Each row is a point on a tangle of strands that fork, close into loops and nearly touch. The rows are in no order.
In the rows, 100 means zero.
Points whose rows are less than 32.8 apart are linked; no others are. Some points are linked to none.
k_30: [106  90  89 167 116 119  81  88 100]
k_687: [ 79 129  75  77 143  87  73 111 113]
k_263: [ 78 135 152  82  55 123 118  81 106]
k_414: [ 88 115 148  86  73 121 112 123  78]
k_591: [107 109 109  90 115 117  92 135  81]
k_65: [121  70  89  96  88  87 111 100  96]
k_85: [ 66 109 115  78  71 110 128  94 103]
k_72: [105 128  84 152 150  83  70  66 119]
k_690: [ 82  76  98 101  79 106 109 110  95]
k_431: [112 110  74  76 136  67  85  99 113]
k_89: [ 99 105 111  72  87 101 120 104  97]
k_382: [ 79  95  79 132 115 122  77 104  98]
k_784: [104 114  81 149 140 107  70  86 109]
k_173: [ 89 113  71 107 138  97  70 102 110]
k_479: [106 106 122  90 101 122  99 139  74]
k_834: [113 106  67  95 141  70  74  95 116]
k_930: [ 93 111  93  72 116  99 103 111 101]
k_33: [114 128 132  71  66  96 129  65 116]
k_502: [ 91 106  91  63  96  86 123  84 115]
k_900: [101  72 136 105  63 103 109 123  77]
k_454: [123  76 110 108  89 101  97 123  80]
k_282: [109  81  90 158 106 116  81  96  94]
k_875: [ 69 131 132  71  79 125 119 106  97]
k_717: [ 79 102  81 149 119 128  75  98 103]
k_388: [ 90 108 142  82  56 106 125  92  98]
k_213: [101 108  87 166 128 115  81  78 105]
k_217: [112 116 123  67  73  92 134  72 112]
k_206: [110  82 137  99  72 103 108 130  71]
k_308: [106 134 142  72  60 107 124  62 118]
k_20: [ 96 109  74 126 138 102  71  97 107]
k_24: [ 75  98  91  72  83  93 129  85 111]
k_320: [ 85 124 154  87  51 117 122  86 100]
k_368: [ 82  79  79 101  90 102 108  97 104]
k_280: [ 82  69 109 106  65 101 114 109  89]
k_537: [116  72 104  89  73  85 122 100  94]
k_334: [104 106  62 128 140  75  70  74 123]
k_71: [136  84  94 129 116 105  80 113  87]
k_277: [105 107  94  97 125 113  85 127  85]
k_270: [117  64  88 118  88  92 103 101  96]
k_80: [132  97  82  97 131  86  84 110  98]
k_273: [116 105 118  66  79  84 134  81 108]
k_245: [136  94  90 136 127 106  73 108  89]
k_927: [ 99  98  86 103 118 110  86 115  95]
k_63: [105  97 134  83  62  98 125 100  91]
k_367: [ 80 124  68  99 144  89  67 104 114]
k_772: [ 92  76  71 103  96  92 105  91 109]
k_614: [105 123  91  54 119  73 110  92 114]
k_663: [105 110  64 113 142  71  67  86 121]
k_857: [ 99 120  96  55 107  80 122  87 115]
k_934: [109  99  68 139 132  86  76  72 119]
k_142: [118  87 104  74  80  81 127  89 106]
k_161: [113 115  82  63 129  69  97  99 111]
k_635: [129  74 102 121  97 107  88 121  82]
k_749: [104  85  66 132 118  95  83  84 110]
k_167: [ 96 105 130  88  86 119 108 134  77]
k_804: [105 100 122  79  77 102 121 106  94]
k_575: [102  73  65 116 106  92  96  87 108]
k_495: [ 77 126 147  76  73 128 117 116  88]
k_740: [ 89  91  75 119 114 114  85 105 100]
k_293: [ 90  65 123 107  59  97 113 112  81]
k_622: [116  65  84 133  92  99  93 101  93]
k_353: [124  81 121  97  86  99 105 125  78]
k_626: [ 61 122 122  73  76 121 122  99 101]
k_790: [ 84 133  87  63 134  89  87 114 107]
k_55: [110  71  92 146  98 114  82 104  91]
k_366: [ 73  91 100  83  76 101 127  92 105]

A tip is a point with one link. Name the tips that can be reached along the links from each point below, in the order of the rows.
k_173 -> k_308, k_790
k_414 -> k_717, k_245
k_804 -> k_263, k_89

A fork is a point with three links, a tip a point with one. Leave the first point through the second and follow the links. Name the first fork or tip that comes.
k_927 / k_740 -> k_717
k_89 / k_804 -> k_263
k_263 / k_320 -> k_89
k_65 / k_537 -> k_308
k_213 / k_784 -> k_790
k_353 / k_454 -> k_245

Name the points in between on the shortest way along the links from the first point to the second, in order.
k_30 / k_20 -> k_213, k_784
k_454 / k_280 -> k_353, k_206, k_900, k_293
k_270 / k_784 -> k_622, k_55, k_282, k_30, k_213
k_784 / k_367 -> k_20, k_173
k_857 / k_495 -> k_502, k_24, k_366, k_85, k_626, k_875
k_717 / k_927 -> k_382, k_740
